Each row is a point on a tangle of strands that fork, close into loops and nearly touch. The rows are in no order.
Points whose rows are less than 78.5 apart are linked; no others are. Some points are linked to none.
(344): [  1.6 -19.8  29.7   0.0  -0.9  16.8  40.8  13.9 -36.9   8.3 -23.4 -11.9
  13.2  31.1  31.9  44.9   4.1  -1.7 -22.2  32.9 -35.3   2.1  46.1   3.2
  10.0   0.4  19.2   1.0 -11.6]
(405): [ -4.3   8.8  -9.8  25.1  20.5  24.0 -46.7  25.4  12.1  16.0  32.2   9.5
  10.4  18.3 -20.6  12.1 -14.2  41.5  16.0  -7.1   9.0  12.7  23.3 -44.1
 -17.7  -7.3 -18.2 -13.2  -3.3]
(100): [ -6.2  -9.4 -10.8  17.8  -8.3 -14.5 -18.2   0.3  19.6  -2.0  39.3  12.5
  -8.8   9.1  -2.6 -16.7  -6.4  38.5  -3.3  -1.5   1.2  -8.3   5.0  -1.1
  13.4  12.3  -6.5  -4.7 -19.9]
(630): [ 25.4  10.1 -22.0  -2.8  -0.3   5.3 -12.4  10.3  24.2 -21.1  20.9 -46.6
  -7.4 -24.4   5.4  19.5 -12.2  47.0  14.5 -39.2  15.1 -19.9  -5.9 -31.2
  16.7   2.7 -28.5   3.7   4.0]
(376): [ -5.3   3.9  -9.2  31.7  18.2  12.3  15.4  -7.5  27.7   4.5 -68.5   8.9
   9.4   5.4  34.5  14.4 -19.1 -21.6   2.5  10.2  31.3 -17.3   2.4  27.3
  -1.1  21.3  19.2  17.9  -9.2]
(944): [-19.3   6.4 -13.6  25.6  12.2   3.7 -22.4   6.3   5.1  13.9 -21.1  35.5
  -9.2  40.4  18.1  21.8 -10.6  19.1   5.3  16.9   7.0   3.7  31.3  -1.3
  -3.0   4.9   4.0 -29.5   2.5]
(762): [ 12.3 -10.1  27.6   2.1  -4.1   3.0  61.1  -0.4 -52.8  10.7 -30.2 -27.8
  18.6  19.1 -14.5  -1.3  19.1 -40.2  -5.6  19.9 -24.8   7.6  12.0   9.2
   1.1  -7.7  42.4  23.6   5.0]
(602): [-14.8  17.5 -36.5 -21.2  -5.1 -21.4 -23.1 -15.8   8.8  -8.7 -17.8  23.6
   1.1   0.7 -16.6  19.9   6.6 -15.4   4.5   4.3   0.3  22.4 -14.7  10.3
   4.3 -27.0 -13.4 -22.9  33.4]
(174): [ -5.2  19.2 -18.2  31.4  20.0   5.8 -46.1  32.5  -6.9   5.6  31.3  42.2
   1.3  28.3 -19.8  -7.3   4.9  23.9   6.6   6.2  15.5   4.5   9.0 -51.0
 -18.7   3.7 -15.7  -9.9 -21.8]
(727): [  4.4  17.0  -7.2 -44.8 -34.6 -33.6   1.4  -2.6 -19.7 -21.5 -26.3   4.5
 -55.2   6.7  15.4  20.1  17.2  -7.7 -30.8   3.4 -36.8 -19.7  38.2  13.1
   1.0  -3.2 -10.9 -12.6  17.4]
(16): [ -3.2 -12.8  15.2  -0.5   5.5   7.3   7.3 -20.4   1.0  14.1 -26.7 -11.4
  20.5  -8.5   2.9  -4.5  -4.5 -28.1  11.1  -0.4   6.7  10.5  -5.1  25.5
   1.3 -11.5   9.7  -4.4  14.7]
(935): [ 19.1   5.3  -7.6 -16.0 -19.8  -9.5   9.3 -21.1  16.2 -19.7 -15.3 -22.7
 -28.4 -34.6  32.0  10.6   6.3 -21.8  -8.2 -27.0   4.7 -30.7  22.7  12.9
  11.4  -2.6  -3.9  -6.7   5.9]
(899): [ -5.8  -6.4   1.3  30.4  26.8  20.0  19.4  -7.6  -7.0  18.5 -17.2  -3.2
  54.0   9.7  -2.3  -2.1   0.4 -21.3  21.3  16.4  17.1  20.7  -5.1  -6.7
  -1.5   7.4  29.5  15.5 -19.3]
(371): [  5.6  -9.3  48.1   4.6   6.2  23.5  -6.8  33.3 -40.5  10.6  38.5   1.8
   0.8  -1.6  -9.8 -36.3  15.8 -16.1 -10.8 -11.4 -24.1   0.7 -20.4 -35.5
 -21.2  -4.2 -13.3   1.4   9.4]
(418): [ -8.6  38.5 -48.9 -10.6   6.3 -17.4 -32.1 -10.3  22.2 -33.0   9.6  23.1
   9.6 -19.5 -31.1   8.4   9.4   2.1   6.3  -4.3  22.0  11.3 -48.9  -3.8
  -4.1 -10.9  -7.9  15.8  -5.9]
(513): [ -2.0  40.0 -37.8  23.1  25.8  -4.6 -44.4  10.4  17.0 -20.0   6.3  21.6
  -2.1  -3.1 -29.5  12.1   2.7  24.4   9.9  -1.1  34.4   6.6 -27.3 -14.4
 -13.2 -11.3   1.5  10.0 -19.4]
(148): [-19.4  13.0 -24.5  -3.9  18.0 -33.3 -38.3 -25.3  38.7  11.7  15.2  15.2
   4.3 -22.5 -38.4 -34.7  36.8 -40.2  17.5 -23.9  26.7  14.9 -31.1  14.3
  12.1   8.3   6.1   6.2 -11.3]
(238): [  0.6 -21.1   7.8   1.3 -22.7  -8.5  46.6  -4.6  -1.1 -12.7   1.5  12.6
 -15.4  -9.9   1.2 -21.6 -30.6  13.2  -5.6  23.9   2.1   3.8 -23.7  20.8
  -0.4   8.5  14.3  17.3 -19.1]
(231): [  0.5  -8.0  29.1  -4.7   6.2  -4.1  27.6 -15.1 -13.5  28.4 -50.4 -20.0
  15.7   2.9   6.2 -13.3   2.6 -53.3  -3.5   4.3  -3.0  -6.9   5.8  29.7
  -3.0  -2.1  23.7  12.7   9.7]
(464): [  7.6  23.0 -28.6  39.7  16.2  -3.8 -20.9  16.7  13.1 -17.7  24.6  17.7
  -4.7  -3.2 -14.4 -19.1  -4.4  36.3  12.8  -4.3  39.8 -12.2 -25.5 -23.4
  -4.3  14.9   3.1  19.5 -31.2]
(687): [ 21.9  10.7  46.8   9.5  15.1  24.7  -7.3  40.9 -51.4  -1.6  11.1 -14.1
  -5.3   5.7   5.8 -18.1  13.1 -15.3  -8.2 -20.8 -13.7 -13.5 -17.5 -55.8
 -15.5   2.4 -25.2  -8.2  20.3]
(696): [  6.1  -8.7  37.4  -5.5  -4.9  -1.3  46.5  -2.0 -35.2  21.3 -52.3 -25.9
   8.2  14.4  -6.8  -2.8  13.0 -60.5 -12.4  20.0 -24.4 -14.8  24.6  33.1
  -5.1  -7.1  34.2  22.7   3.5]
(138): [ -8.8  -7.8  -1.3  16.9  27.1  40.5 -24.7  -4.5  36.3  10.9   6.9 -24.3
  39.6  -5.2 -19.2  38.7 -26.6  33.0  27.7  -5.5  10.0  24.3  12.3   4.5
  -8.4 -15.5   2.7  -7.4   1.8]
(825): [  2.1 -22.9   7.9  30.9  -9.3   8.0  48.2  -8.8   7.4  -9.9  -1.5  -5.7
  12.9  -8.0  17.8 -17.5 -29.0  16.2  -0.5  26.8  15.9  -3.6 -17.9   6.3
   6.1  22.1  25.5  27.1 -41.2]
(312): [ -6.4  -5.2  -6.3  -9.4   2.6 -13.4  -5.8 -26.0  34.7  12.0   5.9  -3.9
  11.2 -39.6 -22.3 -28.1  14.1 -42.1  22.0 -27.4  21.8  19.6 -31.3  22.7
   6.2  -7.0   6.7   3.2  11.8]
(846): [ -8.4   1.4  -7.9  12.6  32.9  18.0 -26.4   5.2  -8.8  13.3  -1.0  22.8
  12.6  11.9 -18.8   2.7  -3.8 -15.3  20.0   8.5   9.3  33.8 -14.4 -13.1
 -13.5 -19.6  -8.9 -21.5  15.0]
(471): [  1.3   6.9   2.8 -31.8 -22.9 -31.8 -22.6  -1.4  -4.8  -0.6   3.1  -6.5
 -41.1   5.5  15.7  18.2  13.4   5.3 -30.3  -4.4 -37.2 -21.0  41.7  12.7
  13.3   6.0 -19.0 -12.9  10.5]
(357): [ -2.4   3.0  -6.7  27.4  25.9  13.7 -11.5   6.1 -12.5   5.5 -13.9  26.0
   2.0  28.2   8.4  -0.6   0.0   4.7  14.8  10.3  20.3  14.4   4.9 -18.3
  -8.8   7.6   1.4 -22.9   1.0]
(805): [-11.3 -28.8  13.4  13.2  13.9  31.8   0.4 -19.0  11.1  17.3  18.6 -16.5
  71.8 -16.4 -25.6   6.5 -10.9 -15.0  21.3  13.2  -2.1  29.6  -5.8  22.1
   8.5 -29.3  15.1  13.7  -7.9]
(423): [ -7.0 -32.7  27.8  -2.2 -14.0   8.3  10.9  14.2 -27.7  21.0  50.5  33.4
  -2.8   8.5 -15.1 -44.3   7.1  -7.5 -12.0  17.5 -23.6  21.9 -10.5   1.8
 -18.6  -1.7   7.3   0.7 -10.6]
(572): [-10.9 -24.1  17.2 -13.9 -21.2   2.5  26.5  -5.5   1.7   4.9  12.1  16.8
  -4.6  -7.3 -12.1  -5.4 -24.6   7.8  -3.7  24.1 -17.9  17.4  -6.0  31.3
  -0.4 -16.0   5.7   6.1   2.3]
(421): [ -2.2   0.7 -10.7  -0.8   6.6   9.7   1.5  -2.7  14.0  -5.3 -13.7 -13.3
  -2.1   1.6  11.1  28.2 -27.3  33.0   8.3   0.4  -0.1  10.3   6.7   1.0
   4.9  -5.0  -4.1 -15.8  16.9]
(442): [-16.2  18.0 -13.8 -52.8 -34.1 -39.7 -38.0 -23.6  17.2  -3.5  12.3   0.3
 -17.3  12.5  25.3  19.6   9.3   9.7 -30.7  -4.0 -25.7 -29.1  28.4   5.4
   8.2  18.1 -33.6  -1.0  -7.9]
(521): [  2.5  -8.9  26.0 -27.0   3.6  34.1  24.5   8.9 -29.5  -2.2  -1.0 -37.4
  18.2  -2.2  -4.2  43.2 -17.1  23.0 -11.4  17.3 -41.4  20.5   2.2   0.7
  -2.2 -19.1   0.1   6.4  22.7]
(967): [-13.9 -16.6  21.7 -47.1 -32.6   2.2  14.2 -10.0  17.8  -1.5   1.5  -9.1
 -17.3 -27.0 -18.6  24.6 -17.7 -16.1  -6.4   8.1 -35.4  11.9  15.7  55.0
  -0.2 -36.1  -4.2   2.9  26.9]
(358): [  1.6 -19.7  36.7   1.2   5.9  17.8  11.1  16.3 -38.0  28.1  37.1   5.7
  17.4   4.0 -13.9 -54.1  19.8 -24.7  -6.0   4.8 -17.9  16.5 -19.4 -20.5
 -20.7   4.6   6.3  12.9  -9.6]
(273): [-16.1  -2.8 -19.7   9.6  13.0 -17.8 -41.8  -6.0  23.0   2.7  44.1  29.6
  10.4  -9.8 -42.5 -28.3  21.5  -7.8  11.6 -14.5  13.9  12.8 -35.1   6.0
   2.9  -2.0  -5.7   2.8 -11.5]
(873): [ 15.9 -20.0  32.1  21.8  12.7  -5.2  17.2  -6.5  -0.3  23.1  13.4 -30.4
   5.0 -10.3   9.8 -63.1  13.7 -15.3   7.4 -11.1  19.7 -10.6 -14.4  -5.9
   8.5  31.4  17.3  12.2 -24.3]
(262): [-12.2 -12.4  28.2  -4.6  11.7 -16.7  -4.5 -18.1  16.2  50.7 -15.5   2.8
   4.0 -11.8 -13.4 -54.8   9.8 -61.5   0.6  -2.9  -1.2  -1.9   1.3  29.4
   0.0   6.1  15.9   5.4  -1.5]
(81): [-16.4 -17.1  -0.1   3.3  -8.1  -5.9 -18.9  20.1 -14.6  16.9  60.1  52.0
  -6.9  16.1 -23.5 -31.5   3.7  10.4 -13.9   9.1 -24.5  13.8 -12.6 -13.9
  -8.5  -5.4  -8.7  -6.7   1.6]
(173): [-23.7  -0.7 -23.6  -1.6  -2.4 -20.5 -43.2   7.1   3.6   0.3  58.3  48.9
  10.0  11.9 -38.7 -22.4  14.1  13.1 -13.8  -2.4 -10.4   5.3 -30.8  -4.8
  -4.2   0.4 -16.9  -2.2 -11.3]
(401): [ -1.5  -5.7  13.1 -29.3  -8.1  19.0  37.6  11.6 -19.2 -12.9   4.7 -21.0
  -3.5 -10.1   1.1  31.5 -44.4  36.9 -12.6  20.5 -33.9  19.8 -13.1  -2.7
  -6.9 -14.3  -2.5  22.0  13.8]
(203): [  3.6  11.2  -0.4 -40.0 -22.7 -20.4   1.6  -7.9 -24.9  -3.6 -32.2  11.0
 -32.8  10.1  -5.6   4.8  21.9 -38.9  -6.4  -1.3 -17.0  10.3   7.9  16.5
 -14.9 -27.7  -9.7 -33.0  48.3]
(91): [-15.0 -15.9  25.0 -28.3 -13.4   2.4   5.1   1.4   8.5  14.4 -10.4 -17.4
 -21.2 -10.5  10.2  39.5 -30.1   3.3 -21.7  13.2 -37.5   4.4  37.1  41.3
   8.0 -13.0  -8.9  -1.8  19.3]
(865): [-15.5  26.6 -21.9  12.7  12.9  -8.3 -53.6  28.6  -2.6  -9.4  32.7  43.3
   5.8  12.3 -31.8  -5.8  -1.0  15.7  -5.5  -6.1  -4.9  -1.5 -29.9 -43.7
  -9.9  -4.5 -24.4   0.0 -10.1]
(523): [-14.4  -2.2  -4.2  10.7  21.4  51.2  -5.2  15.2  12.2  11.8  10.4 -15.6
  57.2   0.4 -14.7  41.9 -33.1  33.2  19.0  11.3  -8.2  29.2   7.0 -22.9
 -15.9 -19.7  -0.2   9.3  -5.0]
(444): [ -2.6  -7.8 -12.4   7.7  11.8   6.7 -29.8 -18.5  33.9   0.8  11.3  -8.9
  19.6 -27.8 -21.7  -4.1   2.7  -6.5  26.6 -20.9  18.6  13.2 -18.3  19.2
   6.7 -15.2  -2.9  -8.9  11.0]
(355): [ -8.9   3.2 -17.4 -17.3 -26.1 -35.1 -15.3  -6.8  13.7 -10.6  35.5   9.7
 -14.0   8.3  -0.9  -3.7   1.2  37.5 -18.2  -4.4 -15.3 -11.2  -4.9  -0.8
  15.5  11.3 -16.1  -1.6  -8.7]
(802): [-11.4   0.8   3.5  36.7  29.8  15.6  11.9  -6.8  16.7  17.8 -45.4   9.1
  31.4  14.5  14.9   9.9  -7.0 -22.6  14.8  16.1  32.0   3.9   2.4  15.2
  -2.8  17.2  33.7  12.6 -24.1]
(638): [ -0.8   1.8  33.1  14.2   1.5  42.5  -0.1  46.8 -20.5   0.5  30.2 -24.1
  36.6  -2.0  15.9  12.6 -26.4  29.9  -0.1  -6.8 -25.6  -2.3  11.5 -65.9
 -10.9  -5.5 -17.8  11.3 -20.0]
(798): [  2.7  13.1 -18.3   5.4   3.7  -2.1  30.8 -22.5  21.2 -12.4 -70.5  -9.0
  -7.2 -15.8  34.6   5.0 -10.5 -24.4  11.7 -12.4  37.7 -10.9 -10.8  13.9
   1.9  16.1  13.8   3.3  10.5]
(368): [ 15.4 -15.2  31.0  -0.7  -0.4   5.3  35.1   7.0 -29.8 -10.2 -37.0 -14.0
 -21.8  17.0  42.7  24.0  -5.4  11.8 -20.8  17.1 -16.8 -12.3  23.4   7.6
   4.5  16.1   6.5 -11.0  -5.6]
(1006): [-17.8  -7.1   8.5  -0.7   7.9 -12.8 -11.2 -16.2   8.0  31.7 -26.0  25.0
  -1.2  -0.4  -9.0 -26.5  -1.1 -54.4   4.8   4.5   8.4   9.1   1.9  33.4
  -0.6  -5.3   5.7  -6.5  14.9]
(864): [ 12.3 -10.4  17.6  13.2  -7.2  -3.9  70.2   1.9 -46.8   6.5 -20.7 -20.9
  16.4  15.0   6.6 -20.6   5.3 -18.3  -9.7  21.6  -8.7  -0.4  -4.5  -8.2
  -0.8  14.1  43.3  32.7 -20.7]
(41): [-14.3 -22.1  22.7 -29.2 -17.0  10.8   5.7 -13.1   6.0  11.7  12.9   8.0
   6.1 -10.6 -26.3   7.9 -16.1  -8.6  -0.3  13.7 -26.2  24.7  -1.3  45.4
  -0.8 -38.1  -0.7  -6.7  26.1]
(565): [  8.2  17.5 -28.7   2.4  -9.7 -14.5  15.2 -23.4  22.8 -28.8 -35.4  -5.1
 -18.0 -22.7  33.4   6.5  -7.2  -4.3   5.3 -14.9  27.5 -18.0   1.0   8.8
  12.2   4.9   1.7  -2.8   5.7]
(931): [  1.5 -10.6  10.6  -3.4   6.9  39.4  29.7  30.2 -40.9  10.4  -7.1 -17.0
  37.8  38.4  25.0  49.6   6.1  15.4  -8.7  24.5 -33.0  21.7  35.7 -29.5
  -1.8  -9.4   8.2  -5.7   2.4]
(973): [ 23.6  -5.4  15.6   3.9   3.0  -3.4  -8.7   3.6 -25.9   1.1   5.7 -12.4
 -23.2  11.0  12.2 -23.7  30.1  -5.6  -0.3 -18.1   8.5 -12.3   2.0  -8.7
   3.9   4.2 -11.4 -25.0  20.0]
(88): [-15.8  -4.2   1.3  12.7  31.1  39.3 -12.7  16.8 -15.9  21.1   3.7  16.3
  49.5   9.5 -16.6   6.4  -5.2 -20.0  19.7  18.5   2.5  41.3  -7.3 -25.0
 -20.3 -19.3  -3.0  -3.1  -5.7]
(325): [-11.1   6.5 -17.7  15.2  22.5  19.2 -43.7   3.3  30.6   5.6  23.9  -0.9
  14.9  -0.2 -27.9  23.4 -19.9  39.6  21.8  -5.5   9.2  19.3   5.9 -11.2
  -8.6 -15.5  -5.5  -8.3   4.2]
(611): [ 34.2  15.9 -14.5 -43.3 -32.0 -22.4  18.6 -21.0  -1.1 -40.9  28.9 -19.9
 -32.6 -26.0  12.5   7.3  32.7   2.5 -10.7 -32.9   4.3 -39.9  -2.4 -14.7
  12.6  17.4  -9.8   1.4  -6.1]
(74): [ 16.5   9.3   8.5 -34.9 -27.5 -14.1  24.5   1.0 -35.2 -24.1 -44.2  -1.1
 -55.1   4.9  12.5   9.4  15.8 -18.5 -10.6   2.5 -18.7  -8.1  17.5  12.4
 -12.6  -2.2   2.4 -21.3  32.9]
(497): [ 26.3   7.0 -11.9 -39.8 -33.0 -17.4  27.3  -0.3 -11.8 -39.8  11.1 -12.3
 -42.7 -21.2   3.1   0.4  14.4  14.9 -12.1 -17.3 -14.4 -15.1 -12.6  -3.8
  -0.9   1.3  -6.8   4.0   9.6]
(692): [ 37.8   4.9   8.0 -37.6 -32.6 -11.8  41.2  16.2 -33.1 -53.7  -4.7 -14.8
 -68.0 -15.6 -10.2 -17.9  37.6  -1.9  -3.2 -13.5 -19.2 -19.5  -6.3  -7.5
 -19.7  20.9   1.1   7.4   8.2]
(217): [  3.1 -18.1   7.7  27.1   6.7  12.3  43.0   0.8 -23.2  20.6  -3.9 -17.4
  49.9  12.8  11.2  -9.8   9.4 -19.8   4.1  15.7   0.5   8.8   7.5 -10.6
   7.9   4.4  35.1  20.4 -21.3]
(615): [-30.4  18.8 -30.8  -7.5  -3.7 -21.5 -16.2 -15.0  15.3  -0.6 -36.7  50.8
  -7.2  10.5  -8.0  25.9 -10.8 -14.4  -2.2  21.8   4.4  15.1   4.2  32.8
   4.5 -20.5  -3.9 -12.8  23.7]
(701): [ -5.8   1.7   1.3 -25.0  -8.1   0.0   4.3  -8.6   4.5  -5.1 -20.1 -16.7
 -20.4  -3.8  18.1  37.7 -16.2  13.0  -5.7  -2.4 -17.7   6.3  18.1  19.2
   6.8 -17.4  -6.5 -21.1  31.8]
(991): [-14.1 -18.8   4.5  37.9   3.1  18.1  22.8  -6.0  22.4  -1.7  -0.8   2.1
  15.2   0.6  21.5   6.3 -28.3  23.0   1.7  30.5  13.6   0.6  12.4  11.2
   6.0  20.7  20.7   7.8 -39.1]
(519): [ 24.4   9.0 -14.7  28.1   6.1 -16.6 -18.6   0.5   4.8  -9.0  -1.9  -4.2
 -16.1  14.1  17.3 -19.0  16.1  20.1  11.9 -18.8  41.0 -32.6   9.2 -19.9
  17.2  22.5 -14.3 -15.1 -13.2]
(242): [ 32.5 -13.5  22.5  14.0  -1.9 -10.4  25.2   3.5   1.6  -5.1  27.4 -31.7
 -16.0 -23.8   9.0 -58.9  15.6   2.8   6.2 -29.6  25.6 -23.5 -30.8  -7.6
  10.2  31.2   1.9  17.3 -19.2]
(947): [-24.0 -26.7  22.9   0.5  -1.6  17.1  -5.4  -7.8  22.7  27.2   7.2 -13.2
  17.5  -2.4   8.6  29.3 -36.3   7.9  -4.2  19.0 -24.9  11.5  34.2  29.6
  11.6 -11.4  -1.4  -6.5  -0.7]
(310): [ -9.3  -9.9  -9.7  19.1  14.5  46.9   5.1  21.1  -8.8  16.4   8.6  -8.8
  81.6   4.4 -14.8  25.0  -7.0  -1.2  16.9  11.7 -10.6  34.7  14.9 -28.5
  -8.4 -29.4   8.7  14.7 -14.7]
(367): [-15.7  37.6 -50.7 -26.8  -7.8 -13.8 -36.4  -8.2  32.9 -33.5  22.6  12.9
  12.7 -12.2 -20.9  19.7  -1.3  37.7  -2.1  -8.4   8.3  -3.9 -36.4 -14.9
  -5.7  -0.2 -23.4  15.3  -7.1]
(28): [-24.5 -10.4 -14.0  21.7   1.7  -7.7 -54.5  -8.1  49.7  25.6  18.8  -5.6
   0.7  -0.7   3.0  11.5 -19.8  14.6  -7.5  -5.9  -9.3 -19.0  44.1  23.2
  17.0   1.3 -19.0  -4.7  -9.5]
(772): [ 19.9   4.7  -3.3  27.8  10.9  -7.5  15.6  11.6  15.7  -4.9  20.5  -9.5
  -8.0 -29.8  -2.5 -60.1  -1.1  10.5  12.1 -27.8  41.5 -18.6 -49.0 -26.4
   2.5  34.6   5.4  33.5 -21.4]
(52): [ 13.6  33.5 -23.8  30.1  23.6 -13.0 -14.9  15.1  25.1 -17.2  11.0   2.6
  -7.7 -26.1 -18.2 -37.0   4.8   6.6  19.4 -24.9  51.4 -13.8 -49.5 -26.9
  -2.3  22.9   5.3  34.0 -28.2]
(121): [-12.7 -15.0   5.2  16.4  10.8  20.3  10.8  -1.5  24.8   4.3 -10.6 -20.2
  16.3   6.2  22.1  40.3 -38.1  34.1   6.2  11.4  -1.8   4.7  22.4   7.9
   6.9   8.7   5.4  -3.9 -13.0]
(362): [  0.3  15.7 -26.3  19.4  -6.9 -26.2 -39.3  -4.3  27.3 -19.1  37.3  14.0
  -1.2  11.3  -8.7 -16.7   9.3  48.6  -0.8  -2.9  25.9 -25.3 -10.2  -8.7
  13.0  24.0 -10.3   9.1 -40.9]
(554): [-33.5   9.7 -12.8  11.4   8.6  11.3  -7.3   1.3  22.7  13.7 -40.1  42.4
  -2.7  24.5  12.4  40.5 -30.2   3.3  -1.4  29.8   5.1   9.9  22.7  29.8
   0.8  -4.7   6.6  -8.6  12.6]
(767): [ -3.2  21.5 -38.5 -37.0 -21.5 -25.0 -18.0  -8.2  12.1 -26.7  28.7   5.1
   3.0  -0.1  -5.5   5.5   7.3  32.7 -12.9 -15.0  -2.9 -14.7 -28.0 -22.1
   3.2   8.1 -28.0   4.6  -0.5]
(699): [  5.3  19.3 -39.4 -18.7 -23.7 -25.0  23.0 -22.6   6.0 -29.6 -37.9  18.3
 -23.4 -12.4  15.1   9.0  -6.6  -7.4   0.6  -2.5  15.6  -1.1 -14.4   7.5
   5.2  -5.9   1.6  -4.7  19.1]
(417): [ 15.6  -9.6  24.9  -8.7 -15.0 -10.1  30.0   5.0 -30.2 -11.1 -45.6  -0.9
 -46.3   9.7  33.1  -3.6   2.7 -12.5 -20.1  10.2 -10.4 -19.6  21.7  18.9
  -3.9  13.1   4.1  -7.3   6.0]
(487): [ 27.7   4.5  17.5  13.5  -1.7 -26.9 -16.1   3.9 -22.4  14.8   5.6 -11.0
 -34.4  19.2  20.7 -43.0  47.2 -19.9  -0.2 -25.6  17.4 -33.0  12.8 -14.9
  16.1  25.2 -13.9 -22.9   4.6]
(980): [  7.3  17.7 -20.4  39.3  22.4  -3.6  -3.5   3.0   4.3  -9.7 -28.6  15.3
 -12.4  18.3  17.0  -2.1   0.4  19.4  18.0   0.6  45.9  -7.4  -1.9 -12.6
  -5.3  23.9   9.5 -11.3 -10.7]
(36): [  7.9 -11.3   9.3   0.2  15.0  12.5 -24.3   7.1 -14.4   9.0  18.6  -2.9
   0.8   6.1  -9.0  -8.2  11.1  -3.1   3.7 -11.8  -7.6  10.6  -6.9 -11.7
  -8.0 -17.9 -14.5 -28.6  29.0]
(694): [  7.5 -17.6  36.0  -0.1  -3.7 -18.1  11.1 -11.4  11.9  27.8   0.6 -21.3
 -16.2 -21.8   0.7 -59.7  25.5 -41.4  -3.0 -22.6   5.2 -16.1  -3.2  20.6
   2.7  17.3  14.3   7.4  -5.2]
(274): [ -5.9 -13.5  23.2 -35.4 -18.6  -1.3   0.4  -4.9 -20.9   8.2  -5.6  14.6
 -18.4   6.0 -26.8  -2.2  12.8 -26.5  -5.3  11.8 -27.4  20.6   3.2  34.1
 -14.0 -35.3  -5.5 -22.1  43.0]
(94): [ 31.6  13.0  -3.8 -34.4 -24.4 -18.1   3.7 -24.2   8.9 -31.7  10.3 -26.8
 -43.4 -37.3  25.9  26.4  24.3 -18.6 -19.8 -28.4  -9.6 -55.8  39.0  -0.8
  20.3  18.1  -9.0   0.8  -8.8]
(78): [ 12.3  23.5 -41.1 -28.6 -23.1 -18.7   9.8  -8.3   1.2 -36.7   1.9   0.3
 -17.2 -15.5   6.9  10.1   3.1  16.7  -7.2 -17.8   4.3  -8.7 -23.1 -19.9
   2.6  -4.0 -14.0  -0.2  17.7]
(297): [ 11.7  -3.7  15.3  -8.3  14.3  39.4  26.7  16.2 -45.5  -0.9 -17.5 -24.7
  30.5  19.2  12.3  35.6  -4.1   4.3  -7.8  13.3 -25.2  14.1   6.0 -20.6
  -7.9 -17.8   4.8  -2.4  20.2]
(985): [ 27.0   8.6  -4.0  15.7  -6.0 -29.3 -25.3  -0.6  -1.9  -1.2  -6.0  -8.2
 -24.6  16.8  32.8 -17.8  30.5  -1.0  -5.5 -26.1  27.7 -53.0  29.0 -11.7
  27.9  23.6 -22.5 -18.8 -13.6]

A fork is a point with three links, a tip a point with one. Leave the first point through the second and follow the links. Name the first fork or tip that comes.
(310), (523): (173)
(242), (873): (565)
(846), (36): (357)
(864), (762): (464)
(74), (417): (401)
(357), (980): (846)
(401), (521): (74)

A tip is a point with one link. Name the tips that can be reached along the links from each point below, in the order of the rows.
(138): (602), (687), (444)
(362): (692)
(121): (442), (401)

How many points has the smallest loop of links through each point below? Write - if it is on no loop.
(899): 25
(421): 5
(935): 7
(238): 9
(362): 8
(980): 8
(203): -
